Points, in no order, along strands that fork and pass close to each other.
Two points are linked if the straight distance between their rows is under 92.8. Some points are linked to none.
bup: 26, -13, 4, -26, 4, -19, 7, 11, -2, -24, 0, 10, -1, 13, -25, 15, -9, -1, 0, -1, -28, -43, 33, -10, 23, -25, -21, 26, -7, 3, 3, 9, -3, 4, 15, -34, 32
mes: 23, -12, -37, -33, 0, -32, -8, 5, 0, -29, -7, -22, -11, 35, -8, 21, 2, 13, -16, 8, -40, -36, 32, -21, 27, -10, -11, 15, -17, 18, 20, 10, -9, -3, 8, -35, 12
tupof: -12, 1, -36, 30, 3, 2, -39, -14, 23, -9, -5, -6, 7, -13, -23, 28, 31, -14, -3, -14, 9, 14, 0, 5, 23, 11, 19, 5, 0, 13, 16, 0, -3, -17, 12, -12, -18
Poku: -9, 18, -14, 3, 6, 22, -10, 13, -5, -2, -18, 13, 12, 9, 24, -19, 5, 9, 8, 4, 27, -21, -15, -1, -31, 31, 2, -30, 0, 1, 15, 7, 28, -4, -10, 20, -23
Vusil: 26, -29, -19, -11, 1, -40, 11, 1, 1, 5, -6, -17, -9, 17, 33, -8, 3, 31, -32, 17, -22, 25, 25, -42, 7, 0, -7, -4, -12, 59, -5, -34, -37, 13, -15, 21, -17
lod: 25, -13, -28, -20, -18, -38, 7, 7, -18, 10, -7, -18, -6, 15, 10, 8, 0, 15, -46, 17, -48, -12, 25, -47, 6, -3, 1, 6, -31, 55, 1, -26, -38, 15, -11, -16, -8
tugo: 10, -5, 38, -5, -24, -13, -14, 9, -27, 23, 22, 43, 6, -17, -12, 19, 21, -41, 14, -12, -12, -51, 23, -20, -8, -35, 5, 38, -3, 18, 9, -33, 10, 7, -2, -33, 59
galar: -21, -28, 15, 18, 10, 34, -33, -7, 44, -12, -14, -11, -5, 25, -45, -10, -8, 22, 4, -11, 18, 24, -33, 29, 12, -4, 15, -26, 0, 32, 8, 17, -1, -2, 7, 26, -48
dosir: 13, -7, -29, -31, -4, -25, 14, 13, -9, -15, -15, -25, -5, 27, -8, 2, -6, 26, -35, 12, -32, -18, 22, -25, 5, 14, -11, -10, -25, 14, 12, 5, -13, 3, -10, -20, -7
lel: 4, -9, 23, -17, 4, 5, 18, 8, 4, -28, 16, 26, 6, 5, -7, -2, -10, -6, 21, -1, -6, -30, 15, 2, 13, -22, -23, 10, 8, -15, -1, 7, 10, 4, 11, -14, 26
Napod: 3, 28, -41, 5, 16, -9, -12, -32, 6, -56, -24, -11, 29, -1, 16, 16, 9, 0, 15, -16, 13, 6, 10, 17, 10, 11, -14, 10, -4, -32, 2, 40, 49, -20, 29, -15, -4
noneg: -5, 5, -15, 14, 25, 25, -34, 16, 13, 1, -9, -1, 24, 3, 18, 24, 3, -15, 15, -25, 16, -35, -1, 26, 10, 28, 4, -11, 31, -6, 16, -4, 39, -14, 9, -19, -10
maret: 11, 4, -3, 12, 9, -21, -2, -3, 7, -4, 4, 9, 9, -39, -26, 50, 16, -22, -9, -22, -18, -9, 33, 2, 23, 11, -9, 31, 9, -11, 2, -25, -3, -11, 12, -31, 18
Gaz: -10, 2, -16, 6, 15, 24, -17, -6, 33, -51, -13, -3, 5, 29, -25, -14, -10, 13, 29, 3, 27, -11, -20, 31, 9, 3, -7, -23, 1, 0, 23, 45, 40, -5, 20, 17, -31
kegi: -10, 20, -16, -3, -10, 23, 3, -2, -6, -23, -26, 10, -1, 1, 20, -28, -7, 25, 10, 7, 35, 16, -24, -10, -44, 18, -8, -36, -3, -7, 6, 22, 32, 4, -13, 44, -21
dezu: 10, -18, -9, -20, -17, -11, 21, 12, -14, -3, 3, 15, -15, 23, 4, -43, -12, 8, -4, 25, 4, 1, -3, -40, -20, -8, -9, -10, -16, 51, 2, -12, -27, 27, -23, 25, -1
lusod: 14, 17, 10, -27, 14, -2, 20, 21, -31, 1, 5, 0, 9, 0, 9, 12, -12, -6, -12, 3, -36, -48, 15, -4, -18, 13, -12, 7, -7, -28, 5, -9, 17, -3, 4, -40, 36
pedi: -22, 0, -13, -5, -25, 17, 4, -3, -15, -1, 1, 0, -11, 39, -1, -24, -19, -12, 23, 13, 4, -27, -12, 15, -3, -41, 12, -16, -7, -21, -2, 48, -5, -8, 14, -19, -13
mimul: -8, -5, 37, 2, 29, 21, -6, 15, -7, 45, 11, -5, -7, -11, 49, 3, -17, -9, 4, 0, 16, -6, -13, 17, -9, 28, 15, -2, 27, -26, -5, -34, 28, -8, -21, 8, 5
geme: 6, 23, 37, 4, 14, 2, 44, -6, 4, 4, 15, 20, -16, -48, -34, -2, -5, -10, -2, 11, 18, 29, -8, 4, -9, 36, -11, 11, 12, -33, 0, -15, -2, 22, -28, 33, 9
zur: 26, 6, 15, -31, 0, -15, 48, 22, -28, 13, -1, -8, -4, -12, -23, 14, -17, 6, -30, 19, -35, -16, 12, -23, -11, 30, -23, 7, -25, -7, -7, -18, -21, 22, -26, -14, 21
kovi: 4, -28, 12, -6, -4, -5, 26, -4, 3, -3, 21, 10, -19, -1, -11, -41, -8, 17, -5, 20, 9, 40, -6, -15, -1, -19, -9, -3, 2, 22, -6, -11, -28, 21, -10, 37, 2
Neno: -12, -29, -16, -21, -15, 14, 17, -7, 9, -34, -20, 3, -17, 26, 4, -52, -26, 40, 11, 10, 15, 33, -12, -6, -10, -37, -23, -39, 3, 24, 3, 21, -8, 7, -3, 47, -7
kagen: -15, 17, -22, -2, -9, 21, 8, -28, 6, -50, -32, -16, 19, -7, 8, -9, -6, 31, 4, -21, 13, 43, -5, 8, -17, -6, -20, -29, -4, -26, -9, 33, 20, -19, 23, 15, -19
lov: 7, -7, 24, 24, 19, 11, 3, -23, 45, 20, 8, -31, 1, -21, -53, 6, -5, 31, -16, -10, 1, 80, -37, 38, 12, 22, 1, -17, 12, 5, -9, -3, -29, 14, -5, 45, -45
dem: 6, -18, -48, -1, -25, -24, -34, -8, -1, -24, -3, 0, -13, 49, 21, -3, 12, -8, 29, 8, -10, -44, 17, -14, 19, -49, -2, -1, -3, 32, 22, 28, -6, -10, 23, -26, 1
Puzi: 11, -8, -16, -3, 13, 13, 0, 8, -5, -14, 3, 29, 7, 2, 44, -15, -1, 12, 19, 3, 18, -26, -3, -10, -24, 14, -12, -21, 12, 8, 17, -7, 34, 6, 3, 16, 3
zib: -23, 40, 21, 0, 6, 20, 13, -2, 7, -16, 16, 3, 11, -20, -15, 22, -3, -41, 15, -8, -8, -15, 20, 35, 23, -13, 9, 31, 1, -61, -27, 18, 18, -22, 15, -47, 26
boke: 16, -19, 53, -19, 5, -9, 47, 6, -10, 1, 35, 32, -18, -18, -36, -15, -15, -13, -2, 12, -4, 5, 1, -13, 7, -13, -27, 29, 8, 4, -14, -32, -9, 35, -26, 17, 31
nubur: -18, 24, 12, 10, 24, 32, -7, -25, 25, -41, -10, -23, 10, 15, 15, -6, -27, -11, 49, -5, 29, -7, -22, 61, 16, -23, -6, -9, 21, -34, -10, 54, 61, -14, 36, -5, -22
rog: -4, 23, -18, -14, -4, 7, 5, 3, -31, -15, 0, 2, 10, 12, 15, 14, 4, -17, 5, -5, -26, -37, 10, 3, -4, -14, 1, 2, -5, -39, 3, 24, 14, -17, 22, -52, 20
bof: 3, -43, 9, 9, -7, -1, 4, 2, 12, 15, 27, -3, -11, 3, -26, -15, -5, -1, -12, 10, -3, 23, -10, -11, 25, -15, 7, 7, 4, 32, -9, -11, -40, 10, -5, 14, -5
Reti: -3, 2, -50, 8, -17, -17, -39, -7, -6, -8, -9, 0, 0, 29, 31, 6, 18, -9, 26, -2, 11, -38, 2, 2, 8, -22, 18, -4, 5, 1, 20, 38, 18, -26, 18, -20, -7
rik: -9, 17, -31, 15, -21, -19, -37, -7, -28, 14, -8, 9, 15, 4, 58, 11, 24, -34, 24, -3, 9, -36, 2, -3, -18, -20, 20, 10, 4, -2, 21, 14, 29, -24, 18, -20, 11
Tisef: -18, -17, -14, -6, -3, 13, -10, -9, 28, -48, -4, -9, -14, 48, -43, -36, -21, 13, 24, 16, 11, -2, -12, 25, 18, -29, 3, -18, 0, 12, 20, 49, 0, 2, 20, 10, -12
lozi: 8, -15, -13, 24, 10, -31, -19, -17, 32, -14, -14, -10, 5, -1, 8, 1, 15, 25, 0, 3, 22, 44, 9, -6, 10, 26, 8, 7, 4, 27, 10, -10, -1, -10, -14, 43, -30
vog: -23, -3, 37, 0, 12, 43, 3, 14, 23, 3, -13, -16, -15, 23, -17, -18, -33, 22, -4, -4, 26, 24, -36, 36, -4, 10, 13, -33, -2, -23, -21, 23, 8, 9, -4, 24, -40
pidu: 28, -2, -6, -7, 13, -31, -15, 17, -7, -5, -2, 10, 16, -1, 40, 26, 12, -12, 11, -11, -5, -51, 26, -16, 2, 7, -15, 30, 14, 17, 24, -21, 26, -2, 3, -13, 32
Lav: -4, -11, -33, 32, -3, -21, -41, -26, 37, -11, -15, -24, 8, 2, -10, 20, 33, 17, 3, -11, 9, 38, 0, 3, 19, 13, 20, 2, -1, 28, 9, 5, -5, -25, 3, 16, -43
Gusa: -11, 31, -17, 14, 4, -16, -23, 25, -36, 67, -3, -5, 9, -15, 30, 20, 37, -29, -17, 1, -20, -30, -2, -10, -23, 39, 43, 1, -4, 13, 23, -32, 5, -12, -17, -26, 19
Zedom: 7, -27, -8, 3, 2, 7, 10, 32, -13, 17, 12, 11, -4, 17, 18, -28, 1, 7, -8, 21, -1, 4, -13, -29, -6, 7, 7, -16, -13, 74, -2, -28, -30, 21, -26, 9, -12
muzem: 21, 9, 31, -13, -4, -17, 47, 6, -14, -4, 13, 26, -15, -25, -29, -15, -7, 1, -11, 15, 7, 16, 4, -23, -18, 10, -20, 22, -10, -10, -11, -19, -14, 27, -31, 33, 29
Luval: 20, 2, -10, -7, -21, -26, -5, -4, -23, 32, -2, -13, -5, -13, -4, 32, 14, -4, -37, -3, -57, -6, 23, -29, 8, -13, 6, 28, -24, -1, -16, -20, -42, -6, 7, -41, 13
Latif: -15, 3, 34, 1, 29, 43, -2, 0, 29, -21, -17, -18, -13, 26, 7, -15, -38, 19, 19, 5, 38, 22, -26, 44, -8, 6, 3, -24, 8, -33, -16, 31, 51, -3, -2, 38, -30
samin: 18, -25, -9, 24, -8, -35, -12, -7, 18, 20, 14, 1, -3, -23, -20, 15, 21, -4, -9, -3, 1, 30, 6, -8, 24, 7, 5, 25, 9, 41, -3, -26, -46, 6, -8, 8, -8
zupum: -11, -6, -22, -3, -31, -21, -1, -37, 20, -26, -15, -29, -19, 19, -18, -20, 0, 33, -13, 11, -4, 50, 10, -3, 9, -22, 9, -2, -27, -13, -16, 41, -33, -23, 7, 19, -9
dud: 26, -11, -20, -16, 19, -15, 0, 9, 4, -36, -5, 5, -3, 38, 57, -30, -5, 29, 31, 15, 24, -26, -2, -7, -8, 3, -23, -27, 15, 19, 19, 14, 41, 14, 4, 41, -1
Mago: 0, -11, -38, -2, -43, -28, -10, -31, 9, 3, 1, -22, -20, 21, -14, -6, 16, 12, -19, 13, -16, 23, 11, -24, 19, -14, 16, 6, -30, 13, -9, 21, -54, -7, 0, -6, -13
pifu: 21, 28, 16, -33, 11, -12, 44, 24, -23, -5, -6, 3, -5, -14, -4, 9, -18, 5, -13, 16, -21, -26, 22, -11, -25, 36, -25, 13, -16, -36, -4, -1, 16, 14, -19, -7, 33
robab: 17, -1, -20, -18, -28, -55, -16, -15, -9, -17, -9, -4, -15, 38, 28, -19, 3, 3, 2, 28, -3, -30, 24, -31, -4, -36, 0, 32, -20, 11, 7, 22, -8, -9, -3, 10, 14
Pilot: 4, 17, 10, 29, -7, 8, 7, -6, -5, 45, 30, 20, 24, -56, -18, 12, 30, -25, -11, -17, -10, 26, -16, 11, 4, 6, 11, 10, 22, -9, -6, -37, -40, 9, 8, -10, 11
Sumaf: -2, 24, -9, 12, -1, -20, -7, 7, -36, 31, 2, 15, 14, -36, 11, 16, 34, -31, -12, -6, -19, -30, 11, -22, -20, 24, 22, 14, -13, 3, 15, -25, 1, -6, -7, -26, 28
Reg: -14, -8, -12, -16, -9, 14, 12, -16, 13, -53, -27, -10, -1, 21, 3, -32, -25, 42, 17, -4, 15, 26, -10, 19, -10, -33, -26, -37, -1, -9, 4, 39, 14, -13, 17, 28, -1
Mular: 3, -13, -5, 9, 3, 28, -3, 17, -11, 26, -4, 11, -3, 15, 26, -24, 0, 30, -11, 4, 13, 20, -25, -22, -17, 23, 14, -37, -6, 44, -9, -21, -23, 17, -21, 23, -41
ded: -4, -1, 30, 40, 17, 40, -22, -6, 35, 43, 1, -19, 3, -12, -34, 7, 7, 19, -14, -16, 13, 59, -53, 32, 0, 19, 10, -18, 17, 7, -17, -18, -19, 17, -4, 38, -58
Rez: -31, 13, 44, 1, 26, 54, 3, -4, 32, -19, 6, -5, -6, 13, 12, -17, -41, -5, 35, 2, 39, 3, -32, 56, 3, -19, -2, -19, 30, -37, -6, 31, 60, -7, 16, 19, -27
Maded: -2, 13, 20, 29, 24, 37, -15, 12, 14, 56, 2, -1, 2, -23, -9, 11, 13, 9, -20, -17, 17, 33, -34, 23, -12, 51, 10, -29, 27, 7, -18, -34, -9, 17, -10, 29, -46
Dob: 12, 8, -27, -3, 23, -8, -20, 21, -2, -1, -12, -4, 18, 3, 36, 30, 9, -5, 2, -1, -9, -43, 16, -4, -1, 34, 1, 5, 15, 5, 29, -6, 29, -4, 0, -19, 10
Kugir: -5, -15, 26, 4, 12, 10, 23, -17, 42, -15, -2, -42, -8, 1, -52, -15, -15, 42, -9, 6, 0, 86, -18, 29, 15, -4, -8, -22, 1, -5, -17, 15, -26, 0, -2, 38, -21
Zit: 7, 23, -10, -25, -21, -3, 29, 10, -13, -18, -17, 6, -4, -7, 14, -28, 0, 23, -4, 16, 18, 15, -5, -27, -42, 25, -20, -21, -11, -8, 9, 5, 5, 13, -26, 41, 13
Teb: 17, 14, 21, -13, -2, -17, 7, -1, -7, -15, 5, 23, 0, -14, -43, 42, 10, -26, -1, -16, -30, -33, 34, -8, 19, -19, -17, 41, -10, -24, -16, -4, 1, 3, 6, -46, 32
Tizap: 22, 6, 33, -9, 3, -19, 6, -2, -21, -9, 18, 49, -2, -13, 23, -9, 9, -14, 25, -2, 12, -35, 15, -19, -26, -15, -13, 30, 5, -5, 8, -19, 34, 5, -10, 14, 45
netaf: -8, 29, 39, -14, 16, 10, 22, -7, 16, -30, 21, 0, 9, -8, 6, 7, -25, -31, 32, -7, 7, -17, 19, 34, 19, -24, -9, 33, 19, -56, -25, 17, 40, -12, 20, -34, 32
ker: -1, -8, 12, -4, 28, 13, 10, 32, 2, 29, 7, -20, 3, -9, -5, 33, -11, -21, -13, -6, -21, -27, 11, 17, 22, 33, 0, 6, 14, -17, 3, -23, 2, -5, -15, -39, 7
Vuvur: -22, -42, 11, 19, -17, 23, -15, -3, 17, 26, 25, -11, 1, -1, -27, -1, -7, -17, -2, -6, 12, 22, -21, 9, 40, -21, 21, -2, 12, 25, 1, -15, -36, 1, 5, -12, -11
modut: -25, -28, -19, -5, -27, 18, -2, -7, -2, -7, 6, 1, -15, 41, -31, -26, -21, -6, 11, 17, -1, -8, -14, 4, 14, -36, 8, -20, -12, 10, 1, 37, -28, 5, 13, -12, -6
takep: -13, -38, 9, -6, 7, 31, 17, 0, 20, -21, -3, 5, -27, 27, -26, -58, -23, 37, 14, 9, 17, 53, -33, 4, -3, -38, -10, -42, 6, 38, 4, 0, -1, 26, 2, 56, -13
Gel: 28, -14, 53, -13, -24, -28, -11, 1, -32, 31, 13, 31, -5, -3, -24, 16, 12, -22, -10, 2, -27, -45, 28, -29, -2, -34, -9, 51, -25, 22, -14, -28, -7, 11, -10, -26, 45
sez: -24, -36, -3, 19, -14, 26, -37, 20, 13, 34, 17, 3, 7, 9, 13, 6, -6, -24, 19, -15, 20, -3, -16, 7, 18, -19, 26, -20, 23, 40, 16, -19, -8, -4, -1, -19, -12
noba: -6, -3, -10, -8, 23, 20, -10, 13, 19, -32, -7, 0, 11, 22, -3, 5, -9, 3, 20, -7, 14, -24, -2, 25, 19, 9, -1, -15, 15, -6, 15, 27, 29, -4, 19, -9, -14
sokik: 13, -15, -9, 26, 10, -30, -7, -15, 23, 4, 2, -1, 7, -43, 0, 37, 15, -8, -8, -20, -1, 24, 17, 2, 21, 20, -9, 23, 20, 20, 1, -36, -17, -8, -1, 4, 1
tige: -7, 16, 8, 13, 31, 25, -28, 14, -6, 46, -25, -15, 14, -15, 49, 11, 2, -8, -11, -17, 9, -17, -5, 23, -17, 48, 18, -18, 23, -28, -13, -25, 33, -12, -6, 1, -7
dup: 12, 3, -16, -1, -34, -47, -26, -20, -26, 9, -4, 17, -4, 17, 53, -4, 18, -18, 23, 11, 4, -34, 22, -23, -18, -44, 15, 34, -7, 11, 10, 22, 4, -23, 14, -2, 20
Kegav: -17, 50, 24, 9, 24, 16, 23, 3, 12, 1, 8, -2, 11, -36, -12, 20, -6, -33, -1, -2, 4, 3, 8, 32, 5, 30, 10, 17, 0, -68, -28, 0, 17, -12, -5, -19, 14
zak: 6, -28, 37, -18, 16, 13, 32, 11, 8, -10, 31, 31, -3, -18, -17, 0, -13, -7, 3, -4, -8, -7, 7, -3, 15, -8, -19, 7, 13, 0, -1, -29, -4, 21, -2, -2, 29
Niv: -1, 0, 13, 17, 1, 9, 12, -3, -14, 30, 20, 8, 7, -29, 11, 2, 6, -2, -12, -10, -2, 17, -13, -3, -7, -2, -1, -4, 8, -16, -12, -26, -22, -1, 0, -1, 13
Resi: -7, 13, -4, 13, 8, 9, -24, 31, -19, 52, 1, 7, 7, -9, 22, 6, 17, -17, -10, 10, 10, -23, -16, -5, -23, 45, 33, -13, -6, 20, 16, -28, 1, 4, -23, -3, -15
Katuv: -22, 40, -15, 20, 25, 22, -14, -27, 24, -59, -22, -30, 28, 7, -1, 10, -7, -3, 29, -13, 24, 25, -10, 47, 14, 3, -6, 5, 1, -38, -6, 54, 58, -18, 38, -9, -20
Tagu: -28, -10, 1, 12, -22, 15, -16, -8, -3, 16, 15, 2, -10, -1, 17, -3, -7, -28, 14, -2, 7, -6, -7, 20, 9, -42, 14, 2, 2, -25, -8, 20, -6, -25, 20, -25, 1
lepif: 0, 1, 33, 1, 16, 0, 14, 15, -26, 56, 16, 2, 0, -23, 38, 0, -5, -13, -11, 2, -6, -7, -5, 2, -21, 19, 11, 13, 8, -23, -6, -38, 3, 1, -18, -8, 26
falur: -3, 47, 46, 9, 27, 2, 44, -10, 1, 12, 20, 14, 2, -63, -11, 7, -4, -29, -1, 8, 10, 25, 3, 28, -10, 29, -3, 23, 17, -58, -30, -16, 22, 8, -16, 18, 23
rigu: -2, 13, -17, -3, -8, -11, 6, -35, 2, -53, -17, 6, 14, -11, 3, -4, 2, 8, 6, -17, 8, 20, 12, -2, 0, -13, -17, 7, -10, -25, 0, 26, 16, -10, 24, 10, 8
Mem: -28, 6, -9, 8, -11, 24, -26, 2, -12, 29, 8, -14, 1, 2, 4, 22, 6, -43, 7, -22, -1, -25, 7, 20, 20, -17, 29, 7, 12, -37, -5, 6, -2, -30, 20, -59, 13
Rinuk: -4, 1, 6, -5, -25, -7, 24, -28, 19, -12, 5, -32, -18, -4, -37, -31, -11, 39, -18, 16, 4, 75, -15, 2, 2, -20, -8, -5, -10, -12, -15, 31, -46, 4, -3, 38, -8
Lif: 5, 0, 7, 19, 15, 22, -8, 25, -8, 51, -2, 9, -3, -7, 27, -5, 9, 6, -12, 0, 14, 16, -24, -8, -23, 47, 17, -25, 9, 30, -4, -38, -6, 21, -32, 30, -36
guz: 25, -8, 13, 4, 4, -30, -18, -4, -14, -7, 15, 32, 9, -12, 44, 8, 11, -18, 34, -7, 17, -32, 23, -16, -11, -26, -9, 36, 21, 13, 10, -13, 37, -5, 17, 3, 44
Ped: 30, 4, 26, -17, -14, -51, -11, 2, -25, 12, -6, 17, -8, 5, 5, 13, 11, -2, -11, 10, -19, -44, 32, -31, -13, -20, -13, 51, -28, 4, -4, -7, 9, -3, -9, -12, 36
bab: 14, -21, -22, 2, 2, -44, -7, -13, 13, -18, -11, -6, 2, 10, 38, -4, 5, 31, -4, 10, -5, 18, 28, -27, 8, 3, -8, 5, -6, 36, 4, -12, -6, -11, -3, 25, -14
bodaz: -18, -25, 22, 11, 8, 42, -7, -3, 29, -15, -10, -3, -12, 20, -45, -35, -12, 36, 2, 1, 21, 48, -50, 17, -3, -8, 2, -39, 1, 40, 3, 4, 0, 16, -3, 51, -36
fen: -4, 10, -36, -4, -9, -5, 8, 5, -6, -1, -19, -19, 4, 3, -16, 13, 18, 17, -32, 2, -21, 5, 5, -24, -4, 32, -1, -18, -20, 10, 2, 4, -34, 5, -13, -10, -24
Zad: -17, 33, -25, 15, -5, -1, -14, -9, -29, 22, 0, 6, 19, -41, 3, 33, 38, -32, -13, -31, -22, -12, 14, 0, -6, 8, 18, 5, -3, -30, -1, -17, -9, -21, 19, -44, 20
Lupil: -34, 6, 11, 7, -11, 40, 6, -2, 5, 4, -11, -14, -9, 13, -16, -21, -21, 11, 0, 1, 21, 29, -37, 22, -11, -14, 8, -28, -9, -31, -19, 42, -10, -8, 7, 7, -32
gaf: -20, -35, -2, 18, 6, 31, -38, 14, 32, 5, -3, -6, 1, 34, -14, 1, -11, 4, 15, -12, 21, -4, -20, 20, 18, -11, 17, -22, 13, 39, 9, -1, 1, 1, 8, 0, -44
vika: 13, 0, 23, -13, 19, -5, 34, 28, -15, 31, 16, -9, -2, -27, -25, 28, -18, -18, -24, 6, -33, -13, 6, 3, 14, 35, -4, 19, -1, -17, -11, -24, -23, 16, -23, -34, 10
geni: 0, 16, 17, 28, 7, 8, 7, 13, -12, 69, 27, 1, 23, -52, -18, 32, 22, -43, -6, -25, -16, 15, -11, 17, 4, 37, 10, -2, 34, 6, 3, -54, -35, 23, -13, -17, 6
Pufi: -14, 26, -26, -4, -6, 5, -8, -8, -18, 0, -1, -9, -3, -8, -4, 33, 15, -25, -13, -17, -23, -9, 17, -1, 9, -12, 12, 12, -9, -47, -6, 16, -5, -29, 25, -57, 17
per: -2, -21, -25, -15, -36, -27, -10, -8, -9, 4, 7, -8, -20, 30, -2, -23, 1, -2, -11, 28, -16, -15, 14, -30, 7, -26, 15, 18, -30, 26, -3, 16, -41, 2, -5, -9, 7
Vov: 12, 21, -19, -28, -32, -30, 26, -5, -18, -39, -21, 8, -1, -2, 0, -20, 2, 19, -10, 15, 0, -3, 23, -43, -28, -9, -25, 12, -25, -1, 7, 9, -5, 5, -15, 26, 22
Guriv: 9, 2, 27, 6, 1, -4, 26, 21, -31, 63, 25, -2, 8, -41, -28, 31, 7, -38, -23, -11, -41, -15, -9, -3, 9, 31, 7, 15, 5, 6, -5, -47, -35, 27, -23, -40, 20
vosom: -27, -22, -10, 4, -27, 26, -8, -14, 4, 4, -23, -18, -11, 23, -2, -25, -19, 32, -11, -6, 4, 43, -30, 14, -10, -33, 4, -42, -16, 2, -22, 33, -25, -2, 13, 13, -45
tepa: 6, 5, -32, -10, -17, -19, 10, -11, -4, -55, -1, 17, 5, 8, -12, -10, 9, 8, 6, 6, -1, -9, 20, -19, -4, -18, -15, 6, -20, -4, 13, 26, 0, -3, 15, 1, 9
pil: 21, -19, -19, -19, 18, -17, 1, 2, 11, -28, -26, -13, -11, 37, 59, -29, -13, 50, 8, 11, 14, 15, 8, -20, -16, 6, -20, -26, 14, 21, 8, 1, 32, 3, -12, 53, -14
mulid: 17, 11, 50, -3, -1, -12, 5, 2, -20, 9, 20, 42, 7, -34, -14, 16, 24, -31, 9, -10, -1, -34, 19, -16, -18, -5, -8, 38, -2, -13, -3, -26, 25, 7, -9, -6, 49
Neb: -6, 41, -33, -8, -16, 4, 17, 7, -35, 24, -14, -12, 8, -11, -5, 16, 20, 10, -39, -1, -33, 4, -2, -28, -18, 33, 5, -25, -21, -17, 3, -7, -27, 4, -1, -31, -12

A fork is a point with three links, a tip a point with one. Leave the first point through the second and follow the links. Name the first fork or tip that comes.
dup, robab => Lif
Rinuk, zupum => dem
Ped, Gel => Pufi
vosom, Lupil => rigu
netaf, zib => bup

Follow the links from the first point to the second, and from the first to the third. Name the last point that the two ways share.
dem, pifu, kovi => Lif
bodaz, muzem, modut => bof
Reti, noba, Neno => Lif
Reg, ker, sokik => bof
lozi, boke, kovi => bup
Gel, lusod, Kugir => Pufi
ker, Neno, Tisef => Pufi
boke, lozi, Resi => bup

A fork is a point with three links. Follow the links from the first point to the second and name the forks in between, in order.
dezu, Puzi => bof rigu
Mular, lusod => Lif Pufi
tugo, ker => Pufi vika
Zit, Vusil => rigu bof bup dosir
Sumaf, geme => Lif bof bup
Katuv, Maded => rigu bof Lif
fen, Gusa => dosir bup bof Lif
mimul, noneg => vika Pufi
pifu, zak => Pufi Lif bof bup
Guriv, Mular => vika Pufi Lif
